The views of a scene show one set of named points, each view turned or mirrored, shifted and resized as a whole, with a little noise and some points left out.
In the rows, zero is written as 128.

Scene 1
View 1
<65>: [139 118 177 129 126 115 116 102 136 110 119 113 123 120  98 154 115 122
 109 140 134 139 100 113 155 103 114 134 125 125  90 120 136 123 109 116
 151 120 147 115 120 119 148 159 174 130 117 121 156 157  91 143 167 124
  99 126 104 153 132 143 106 105]
<177>: [124 110 126 132 144 106  95 114 116 115 100 127 149 150 111 159  98 148
 115  71 133 137 110  90 142 147 123 146 145 135 111 136 142 126  84 134
 111 141 123 103 141  98 122 177 138 149 132 125 139 149 110 148 145 144
 103 119 105 135 143 121 126  77]
<220>: [103 107  63 132 108 103  86 134 128  77 147  64 116 136 112 184 141 178
 104 134 128 158 129 115 137 177 123 155 179 126 174 129 123  91 137 133
  90 133  89 171 105 134 136 131 154 138  83 128 172 155 104  87 121 141
 103 170 119  97 137 199 166  90]
<42>: [145  98 137 112 126 100 127 144 127 135 122  94 159  64 136 165 155  97
 111  74 111 128  85  82 160 160 115 117 156 139 106 112 129 146 124 132
  76 104 133 127 158  98 101 150 148  99 111 131  88 115 129 152 158 154
 109  88 163 144 121 123 104 126]
<181>: [133 120 130 144 106 128 119 130 162 103 142  97 106  91 119 152 162 130
 118 138 136 145  91  98 156 173 109 131 162 126 116 107 109 122 126 102
 126 102 127 143 107 126 139 144 158 108  97 163 139 144  92 121 134 128
  94 149 145 143 112 185 124 123]
<86>: [ 96  80  98 126 143  99 122 148 133  79 151  95 111 110 126 141 149  98
  99 107 108 135 134  62 111 157 151 143  92 123 129 156 118 146 135 111
 107 125 104  96 142 121 119 154 164 114 112 139  90 155 120  91 129 149
 118 152 142 119 108 125 159  78]
<157>: [117 103 148 122 138 108 117 120 136 104 129 117 108 127 105 138 109 121
  96 130 126 134 109  83 132 119 129 148 100 125 105 128 132 137 114 117
 139 120 127  99 137 116 135 161 178 137 118 127 126 173 105 113 152 132
 106 136 110 140 125 134 138  86]
<72>: [125 146 171 127 115 101 111 144 147 164 135 110 143  91 144 134 146 127
 102 107 103 135  87  72 138 180 101 137 139 130 126 110 120 152 148  96
 112 114 142 137 133 130 117 150 155  76 100 119 101 108 131 128 132 149
 100 116 199 136 108 154 162 130]
<196>: [131 111 131 121 114  94 112 134 123 117 136  77 156  91 129 177 160 116
 111 106 105 138 112 101 149 154 119 127 154 132 129 133 129 125 144 121
  92 127 129 143 127 126 121 140 150  90 101 110 126 109 121 134 143 155
 109 118 161 124 126 147 128 117]
<4>: [117 124 135 121 120  97 107 148 138 142 137  99 138  97 139 145 142 132
  97 100 105 135  97  74 133 178 111 141 143 132 137 116 124 144 143 114
  96 115 123 137 142 122 113 146 156  99  99 122 103 123 131 117 134 152
 105 118 175 124 116 150 161 113]
<24>: [119 142 146 125 114  92  84 120 119 136 123  93 153 140 121 169 117 165
 103 119 113 144 113 110 140 149 106 150 159 131 146 126 139 114 135 120
 110 143 130 154 116 134 135 145 154 113  99  89 163 123 120 126 137 146
 104 130 144 116 139 165 160 104]
<55>: [119 118 172 129 125 112 137 141 162 124 152 114  99  82 129 116 153  91
  96 145 112 132  95  65 130 148 120 132  90 121 102 118 110 159 147  87
 142  98 139 106 132 133 130 151 182  85 104 142  87 145 113 108 141 134
 104 136 173 149  93 145 148 119]
<136>: [121 127  88 125 101 103  77 127 121 112 129  69 143 135 115 194 127 195
 107 119 129 153 109 127 157 175 103 152 208 133 169 109 137  88 130 145
  80 135 103 189 111 125 132 132 148 141  86 113 183 139 110 115 133 141
  99 142 123 103 149 198 153 105]
<241>: [ 94 111  99 147 119 112 103 132 150  72 156  93  91 135 114 142 145 145
 106 148 127 151 130  89 119 170 133 154 123 120 146 143 110 116 135  97
 134 129 102 129 100 143 144 147 165 120  97 147 146 165  97  81 114 133
 102 184 130 115 113 181 175  82]
<147>: [123 107 127 117 136  97 101 131 115 130 113 107 154 122 124 163 114 138
 104  76 117 134 104  84 141 153 118 142 145 137 123 125 141 134 110 137
  90 130 122 121 153 103 112 160 147 132 119 115 117 137 125 137 149 151
 108 106 132 128 136 125 135  93]
<148>: [ 91 111 113 106 130  69  82 133  97 112 137  74 153 150 123 174 113 153
  84 114  93 141 149  96 111 137 135 162 117 128 170 158 145 117 157 133
  91 159 110 138 134 138 124 140 165 118 100  65 143 134 138  93 134 161
 120 139 139  88 140 141 189  75]
<60>: [106 112 150 117 123  98 117 131 140 105 151  93 101 114 114 139 131 118
  86 162 111 139 118  88 123 125 129 148  93 117 128 131 124 134 152 106
 138 117 124 122 126 141 138 142 190 113  97 111 125 160 111  89 145 133
 110 149 140 124 115 154 164  99]
<182>: [128 141 151 130 133 101  87 122 120 157  98 130 165 142 127 153 101 163
 111  63 123 135  95  84 144 169 101 147 164 140 120 119 142 135  98 124
 103 139 135 125 139 104 118 171 134 124 125 113 132 121 126 157 141 151
 100 104 143 135 139 133 143  97]
View 2
<4>: [174  98 116 142 130 110 153 149 150 113 116 101 110  99 117 136 136 109
 117 116 149  57  84 110  92  98 118 111 109  99 166 130 152 146 137 149
 136 120 112 126 116 118 116  96  97 104 116 104 124 141 121 107 151 126
 132 155 144 165 164 123  68 101]
<136>: [193 148 136 138 129 115 178 194  76 193 117 165 109 176 110 142 124 108
 158 123 131  71 132 127  90 107 108 181 128 169 129 108 127  72 136  85
 132  88 134 129  65  95 132 123 139  91 161 120 163  89 112  82 147 176
 156 190 134 176 124 141 120 141]
<177>: [156  92 109 181 103 100 154 122 190 109 113 115 103 140 112 141 128 135
 152  66 149 120 100 114  84 114  84 175 101 131 144 147 137  88 118 105
 102 134 142 126 163 120 138 154 150 152 132 152 147 116 118  76 196  59
 156 183 127 166 156 170  75 137]
<157>: [151 121 114 168 125 111 147 114 206 108 118 117 150 123 102 131 119 150
 147  66 138 136 106  80 106  98 133 154  89 129 130 151 156 121 130 143
  91 132 144 139 151 113 106 134 113 165 115 141  84 151 158 132 170  94
 126 162 158 168 132 172  37 152]
<241>: [172 165 166 135 118 113 179 155 130 183 126 147 137 121  96 114 106 139
 153  82 126 142 136 104 117 121 159 121 108 136 180 167 136  85 140 127
 131 118 140 119  73 116 107 134  92 121 118 115  65 128 172 146 158 151
 101 124 179 159 164 133  52 178]
<182>: [163  76  97 166 121  89 156 125 183  97  99 111  90 135 112 147 137 130
 129 103 154  78  77 128  73 101  67 143 102 105 161 129 155 102 100 102
 129 117 113 129 150 125 141 115 139 138 140 127 184 116  92  69 185  91
 154 193 124 142 150 152  84 116]
<72>: [167  93 107 134 160 105 154 135 173  89 111  98 111  90 125 144 131 125
  98 145 145  47  71  99  87  97 110  75 106  80 185 123 180 153 116 157
 155 105  93 134 122 117 114  69  86 112 119  95 132 158 112 121 148 149
 124 164 152 141 158 115  71  99]
<60>: [158 148 125 151 138 120 162 136 174 135 122 129 157 125  89 133 117 128
 133  99 134 123 108  79 107  81 157 125  87 126 148 155 150 138 138 179
 116 108 119 137 112 105  88 103  92 145 117 117  56 166 169 156 147 151
 115 151 171 161 127 156  28 144]
<42>: [162  68  93 164 149 131 132 154 167  72 137  70  95  89 172 158 144 102
 107 123 146  31  86  77  83 115 101 129 115 106 141 109 159 169 151 164
 113 129 136 131 165  97 132 107 121  96 101 130 130 160 109  92 160  81
 160 174 129 208 167 128 104  66]
<24>: [169 131 112 157 135 108 176 152 144 147 111 147 114 165  92 152 126 118
 133 133 139  90 103 117  78  88  97 141  99 138 162 135 143  95 110 132
 140  86 105 133 108 103 121 101 136 129 157 119 144 126 115 100 164 165
 149 196 136 143 124 152  83 137]
<220>: [191 168 164 139 113 123 186 195  70 217 126 165 120 156  97 125 119 105
 166 100 129 106 146 124 105 116 141 170 122 171 147 137 112  72 154 106
 130 102 145 118  48  99 118 140 118  88 142 117 109  96 147 104 145 170
 135 152 152 184 146 134  93 158]
<55>: [151 113 116 136 164 118 143 121 208  81 125  93 146  72 130 132 116 153
 106 109 132  94  95  60 110 105 153  77  98  87 170 143 188 164 132 179
 122 124 122 142 139 117  94  89  70 139  88 112  60 188 161 166 147 128
 101 134 183 160 157 132  39 126]
<181>: [168 132 140 122 173 125 152 160 150 126 134 123 126 104 165 135 105 164
 126 115 115  87 131  71 111 142 139 111 129 127 153 109 184 103 129 107
 122 110 154 141 106 103 123 115  95 111 106 128 108 148 142 139 148 146
 118 152 176 179 153 123 105 152]
<65>: [139 126 100 166 163 118 146 121 219  95 126 129 143 148 137 157 107 172
 135  98 122 130 124  55  95 111 116 155  97 142 119 128 178 100 110 129
  92 104 151 156 167  98 118 126 139 174 123 162 105 163 146 134 176 113
 144 195 159 170 109 180  77 160]
<196>: [163 115 112 163 148 132 161 167 141 123 142 108 100 125 143 162 131  97
 110 144 134  63 111  86  78 110 111 120 108 126 164 137 142 132 137 176
 135  99 119 126 131  87 127 103 131  98 123 127 109 156 121 107 163 133
 154 180 135 186 159 127  96  99]
<86>: [164 121 141 171  96 122 159 142 158 136 135  98 125  88 101 120 133  97
 137  69 150 122 107  98 105 104 153 123  94 114 178 187 116 148 167 187
 115 146 133 108 125 115 106 139  97 117  95 119  43 150 168 128 172  85
 118 118 156 188 192 136  28 120]
View 3
<86>: [152 179 100 105 201 151 105 106 136 110 174 111 137 116 145  83 153 119
 105 163  85 119 143 145 133 182 131 167 112 178  98 154 144 163 103 102
 130 127 112 119 170 164 131 113 157 151 128 158 122 140 125 125 106 106
 154 123 105 127 117 128 109 145]
<42>: [109 153 108 133 154 123 119 114 167 114 136 132 112 125 170  72 124 158
  97  84 113 128 137 159 114 181 167 135 104 132  99 134 175  91  59  91
 112  94 139  78 104 130 149 126 125 164  87 123  91 123 125 129 150 140
 155 137 105 137  94 103 126 152]
<148>: [155 188 104 118 124 152 134 131 108 119 157 145 153 117 179 118 134 143
 113 148 117 105 193 134 154 149 102 132 115 156 122 135 154 156  93 103
 129 131 106 180 177 196 101 138 115 118 141 142 125 150  87 131 110 124
  83 127 127  90 144 135  82 156]
<55>: [131 159 107 155 181 169  93 132 183 118 183  87 123 134 156  88 177 132
 112 157 125 115 128 143 152 204 168 174 100 179 120 110 121 152 118 106
 123 124 118  62 119 124 155 104 146 184 128 114 118 119 131 117  99 128
 148  92 113 157  94 124 113 120]
<65>: [125 145 116 150 134 128  71 144 183 122 186  79 112 144 136 140 166 152
 102  91 100 101 144  96 142 184 151 115  91 175 130 118 108 130  95 114
 138 152  75 130  79 130 149 130  98 171 122 128 101 154 129 107 146 101
 115 112 120 147 102  99  93 118]
<136>: [124 151 138 138  85 118 160 107 109  94 138 127 132 115 151 171 184 162
 109 102 136  95 187 111 106 150 125  69  99 137  86 133 192 122 137 124
 125 115  80 152 138 142 132 122  87 103 135 116 102 180  62 156 140 108
  99 130 135  74 134 145 127 121]
<241>: [149 162 126 130 163 162 120 110 127 101 182  94 141 117 126 145 199 119
 118 174 110  97 155 111 131 181 130 131 104 187  89 141 148 181 163 122
 128 139  75 130 167 144 138  99 137 137 152 139 131 167  97 141 105  98
 128 100 122 108 124 153 120 109]
<196>: [125 165 115 151 130 144 130 117 145 111 151 133 125 121 173 118 122 148
 114 118 127 118 160 135 134 182 154 120 105 149  93 137 170 122  83  95
 113 104 117 113 138 128 140 115 123 154 110 120  99 136 108 139 150 138
 118 122 109 118  97 125 110 144]
<147>: [123 155 115 112 143 131 111 129 153 117 138 129 123 119 151  88 143 160
  97  90  94 106 147 133 115 160 130 132 112 139 118 131 163 113  79 100
 115 123 108 129 106 173 124 140 109 142 108 141 112 151 114 125 136 128
 133 141 121 117 127 104 112 149]
<181>: [118 141 131 158 145 142 119 110 160 100 168  91 117 125 136 140 189 142
 111 127 128 106 138 119 117 195 167 116  94 167  85 126 158 136 141 118
 120 117  91  83 116 100 164  97 122 158 125 111 106 152 108 141 132 112
 142 102 117 128  94 136 136 105]
<4>: [122 159 117 138 145 160 134 124 151 113 142 131 132 116 170  83 157 152
 110 131 133 110 150 151 128 173 146 152 112 143 110 117 172 125 107 102
 105 104 128  88 129 152 132 121 129 146 118 117 118 132 103 136 111 148
 133 116 123 118 116 130 122 139]
<24>: [127 157 128 149  96 157 130 140 140 116 150 129 135 121 162 138 155 161
 116 114 134  93 171 111 137 163 128 111 108 149 120 117 162 132 111 110
 111 127  91 144 119 157 123 130  95 134 128 119 120 159  88 136 135 141
  89 115 133 101 126 131 103 130]
<157>: [139 157 106 120 168 134  78 135 166 121 182  85 125 135 137 109 181 140
  98 121  88 104 142 119 141 177 134 143  99 175 131 123 111 144 105 115
 142 153  89 128 108 162 134 132 116 157 132 141 117 149 127 108 112  95
 134 119 121 140 122 104 100 129]
<60>: [148 172 103 142 156 151 103 129 149 116 189  93 137 134 164 118 181 133
 110 163 124 111 164 133 165 181 140 148  98 181 126 115 115 161 121 113
 145 137 105 117 147 147 136 119 129 153 148 121 116 131 108 119  95 103
 117 100 121 134 117 127  93 125]
<182>: [111 140 131 124 121 156 112 150 167 122 127 134 121 115 139  92 149 171
 105  76 103  87 134 115 106 157 128 132 119 132 128 115 173 108  93 101
  88 126  93 127  73 177 117 141  95 143 102 136 126 164 115 125 144 158
 119 131 134 113 131 107 115 141]
<177>: [125 145 122 103 147 132  93 136 160 118 148 115 119 120 117 104 150 157
  97  76  68  92 134 103 104 159 119 124 113 149 120 139 151 121  88 105
 112 149  76 152  88 182 120 143 102 143 107 161 120 175 127 119 147 117
 132 141 125 117 132  98 109 139]
<220>: [141 163 131 123 121 125 156  92  98  90 158 116 139 112 140 170 192 137
 111 144 120 100 185 115 112 158 120  85  97 160  71 151 181 153 154 126
 136 123  78 153 176 142 134 108 113 105 148 130 111 179  68 157 124  87
 113 124 128  76 135 157 127 118]
View 4
<72>: [125 128 145 157  91 105 132 152 106 111 115 138 102 113 144 140 141 112
 118 112 138 116 124 109 137 137 123 142 115  86 132 136 134 147 149 140
 119 158 131 130 136 166 112 137  83  88 132 142 131 147 143  68 151 137
 119 130 161 158 139 140 102 109]
<147>: [113 142 102 136 125 141 157 126 132 121 126 138 119 128 123 145 115 117
 120 125 119  80 129 124 130 122 139 131 107 109 132 140 148 125 110 106
 150 148 142 106  96 161 112 135 104 123 129 120 144 121 144  98 148 139
 123 102 163 119  96 108 115 126]
<24>: [117 131 124 115 126  94 147 132 132 119 110  97 127 111 115 144 147 112
 166 115 139  89  96 126 108 136 111 126 117 113 143 156 122 141 123 106
 137 155 144 107 127 147 105 146 117 130 139 122 138 136 135 104 150 146
 116 124 150 111 110 116 120 131]
<60>: [ 98 144 140 163 130 109 119 107 140 137 127 116 128 108 124 131 135 127
 144  84 154 150 148 123 108 147 116 121 142 119 135 122 155 141 137 132
 108 150 136 136 100 156  84 174 127 112 124 136 154 155 148 126 161 135
 113 125 160 130 143 111 111 136]
<181>: [130 165 162 131 109 130 151 149 131 102 127 138 141 114 148 152 148 143
 146 141 144 125 128 129 120 126 125 131 105 110 128 129 136 151 154 136
 130 127 117 139 129 150  78 143 131 124 125 156 150 167 134 130 159 113
 116 149 148 120 147 130 121 101]
<241>: [115 164 129 153 149 108 136 112 145 128 123 133 145 103 135 118 152 136
 176 118 160 136 139 134 112 128 125 123 125 156 141 140 154 158 147 119
 106 150 150 132 113 136  54 171 147 100 124 149 157 155 120 129 183 122
 110 156 155  89 161 116 143 120]
<182>: [124 120 110 120 116 118 155 131 126 115 117 129 117 122 124 143 118 115
 124 140 113  65 118 133 143 111 134 140 112  94 140 149 134 138 120  98
 148 161 140 104 108 160 131 127 103 123 135 115 127 121 141  83 141 134
 125 110 164 111  82 130 105 122]
<196>: [121 158 117 144 110 135 152 160 130 105 113 131 113 123 130 142 145 117
 141 108 140 104 110 112 109 145 119 123 106 104 129 148 135 115 127 133
 144 138 115 117 135 157  96 126 100 120 126 141 153 132 137 100 155 159
 121 106 155 137 127 109 122 119]
<148>: [ 98 139  81 152 154  97 140 107 142 142 112 105 114 113 101 120 141  97
 170  75 151  97 108 113  95 153 117 117 130 149 145 162 145 124 100 101
 126 166 167  95 108 145  90 164 109 107 135 113 156 116 134  94 168 173
 113 106 158 112 122  88 136 153]
<136>: [123 165 128  92 139 103 183 135 129 112 119  98 150 115 116 170 156 109
 186 137 143  68  72 122  88 133 116 125  84 144 138 160 112 152 105  97
 154 125 164  95 132 135  76 147 120 135 153 130 156 145 121 120 158 137
 108 148 128 101 127  95 151 121]
<157>: [ 99 140 129 148 135 133 131  98 149 136 136 130 136 118 124 136 114 140
 126 112 133 128 162 140 128 124 132 125 139 111 134 117 162 136 132 115
 126 150 131 134  79 159  98 165 137 133 120 125 148 144 152 139 153 118
 120 112 167 107 111 113 103 133]
<55>: [112 139 156 181  98 126 113 130 126 122 128 149 113 111 147 130 130 136
 111 101 146 160 167 120 137 137 127 133 136  88 128 111 161 141 160 154
 103 152 113 154 111 168  96 156 110  96 115 151 144 158 153 106 157 123
 121 125 169 152 150 136  95 114]
<86>: [106 165  96 191 139 150 133 113 143 133 130 167 117 120 135 108 124 128
 128  97 145 134 165 117 126 131 145 124 125 143 129 132 177 124 129 127
 114 153 139 126  92 157  71 157 117  87 113 142 163 127 135 107 176 141
 118 114 174 117 149 103 132 127]
<65>: [107 139 151 119 120 132 136 121 154 119 129 107 144 118 122 152 124 151
 134 125 127 125 145 149 120 127 119 118 138  82 135 119 146 129 139 120
 141 140 103 141  96 155 111 151 149 165 118 124 143 152 155 156 139 120
 123 106 160 105  92 124  91 129]
<220>: [119 180 121 119 154 112 171 123 139 121 123 116 152 112 123 148 160 117
 194 124 156  96  94 123  84 136 122 120  94 172 136 157 131 151 115 104
 136 128 166 104 125 130  51 161 134 118 143 141 168 147 113 130 178 137
 106 156 133  91 153  91 164 119]
View 5
<4>: [155 106 146 129 147  99 158  93 128 146 125 135 146 126 112 136 110 123
 145 141 140 108 134 118 140 153 103 128 138 110 147 164 117 139 129 142
 104 127 124 136 146 132 147 144 132 142 145 133 111 116 151 123 130 115
 132 120 155 140 134 137 110 117]
<220>: [117 101 109 129 125 117 164 142 117 135 107 113 132 164 123 179 116 132
  97 124 108 138  99 145 150 161 116 125 129 118 142 141  94 151 144 102
 137 127  97 168 114  72 101 141 145 126 122 155 106 141 132 147 130 157
 102 115 159 103 151 126  67 108]
<42>: [169  89 151 125 153  99 137  69 134 165 135 143 108 129  81 127  96 114
 162 148 130 117 119 102 145 158 105 113 137 122 149 129 118 127 120 140
  93 110 141 119 157 133 131 149 139 129 149  98 129 117 158 121 123 112
 155 125 140 162 105 155 143 118]
<177>: [146 122  91 118 102 101 121  96 127 150 131 132 108 146 124 133  96 112
 134 114 107  89  93 121 117 132 116 112 116 136 161 143 138 132 133 143
 114 141 121 120 150 120  99 122 107 103 143 100 148 141 126 105 135 141
 125 112 144 161 130 167  93 139]
<147>: [157 113 116 117 118 103 142  89 141 156 136 143 122 138 110 139  90 113
 142 133 116 100 103 120 132 144 112 115 128 123 157 143 131 130 124 149
 109 145 128 121 146 124 111 126 121 121 155 112 135 126 137 118 130 131
 136 114 148 160 129 161  98 127]
<72>: [156 109 158 129 153  95 154  86 114 133 123 138 154 116 112 125 124 114
 155 143 151  91 152 110 141 147 100 133 147 106 138 177 123 145 134 137
  98 121 134 139 162 138 160 145 130 143 153 137  97 106 159 117 137 106
 141 120 140 148 127 144 118 124]
<24>: [138 119 129 119 123 115 161 114 124 125 115 137 146 144 119 154 118 107
 125 131 114  96 114 125 144 138 113 131 138 114 139 158 129 148 141 121
 117 143 128 143 151  95 108 120 130 123 164 150  97 122 140 132 145 145
 130 109 134 149 136 156  71 132]
<157>: [144 107  78 126 114 121 130  89 101 113 127 125 120 133 112 136 100 132
 129 136 109  77 124 136 124 133 108 133 132 123 153 144 119 122 124 151
 142 135 127 144 134 130 153 113 118 121 141 115 150 132 116 105 104 126
 120 139 151 155 139 174  94 136]
<241>: [124 106  89 136 125 118 150 130  90 109 106  98 143 149 134 151 132 144
 107 126 124 114 132 143 129 147 101 141 127 117 149 159  99 142 141 118
 145 115  99 167 122 104 152 128 127 132 109 149 122 139 116 118 114 134
  88 137 165 114 151 130  86 128]
<181>: [127  88 119 137 148 107 128 103  76 115 108 116 115 134 105 141 130 124
 130 128 127 100 133 125 142 151 110 124 140 121 128 148  99 146 145 106
 130  92 127 168 140 108 151 153 141 115 120 122 111 131 151 117 123 128
 125 130 130 129 127 154 120 118]
<196>: [160  97 148 123 146 115 158  97 126 144 120 129 131 144  93 141 118 114
 140 147 125 125 123 112 149 153  99 129 138 118 146 134 117 137 131 119
 107 112 131 134 157 104 124 128 143 133 150 133 106 116 141 130 127 130
 137 128 138 155 111 145 115 129]
<65>: [138 103  86 122 116 128 120  86  84  98 118 131 106 134  97 135 112 112
 131 133  99  66 121 129 132 125 116 130 139 127 136 132 123 130 135 129
 142 122 148 151 151 112 136 109 125 101 154 112 133 131 126 107 114 137
 137 134 118 171 120 197  98 144]
<86>: [163 101  98 133 128 115 153  99 126 142 130 105 136 144 117 133 107 150
 130 145 130 131 134 130 124 152  86 138 121 118 174 141 108 118 118 151
 127 119 105 130 129 133 164 121 121 150 116 127 150 130 107 111  97 114
  99 152 182 140 133 127 113 131]
<182>: [148 126 128 117 115  89 133  91 133 153 130 146 129 134 127 131 103  99
 147 117 124  80 104 110 125 134 116 112 126 125 150 166 145 145 138 142
  95 146 128 120 163 125 101 134 110 110 159 112 120 126 150 112 155 134
 140  97 136 161 129 161  96 135]
<148>: [158 121 115 115 113 128 190 120 157 138 126 131 160 154 119 161 102 127
 117 150 110 124 112 135 142 144 102 142 131 108 165 146 125 131 123 142
 125 161 112 130 135  99 113  96 130 150 161 167 114 122 109 140 122 143
 109 125 168 148 144 136  58 132]
<55>: [155  95 118 137 149 112 139  76  86 105 121 120 140 115 103 118 124 136
 147 151 144  83 168 123 133 142  93 145 146 108 144 162 108 127 126 147
 128 107 135 150 147 150 202 132 129 144 134 125 127 114 135 101 101  97
 128 153 149 150 129 155 130 130]

In a view up to two points have been moved. Name them for each view, in the order of its rows, or write -.
view 1 -> -
view 2 -> <4>
view 3 -> <55>
view 4 -> <72>, <182>
view 5 -> <147>, <148>
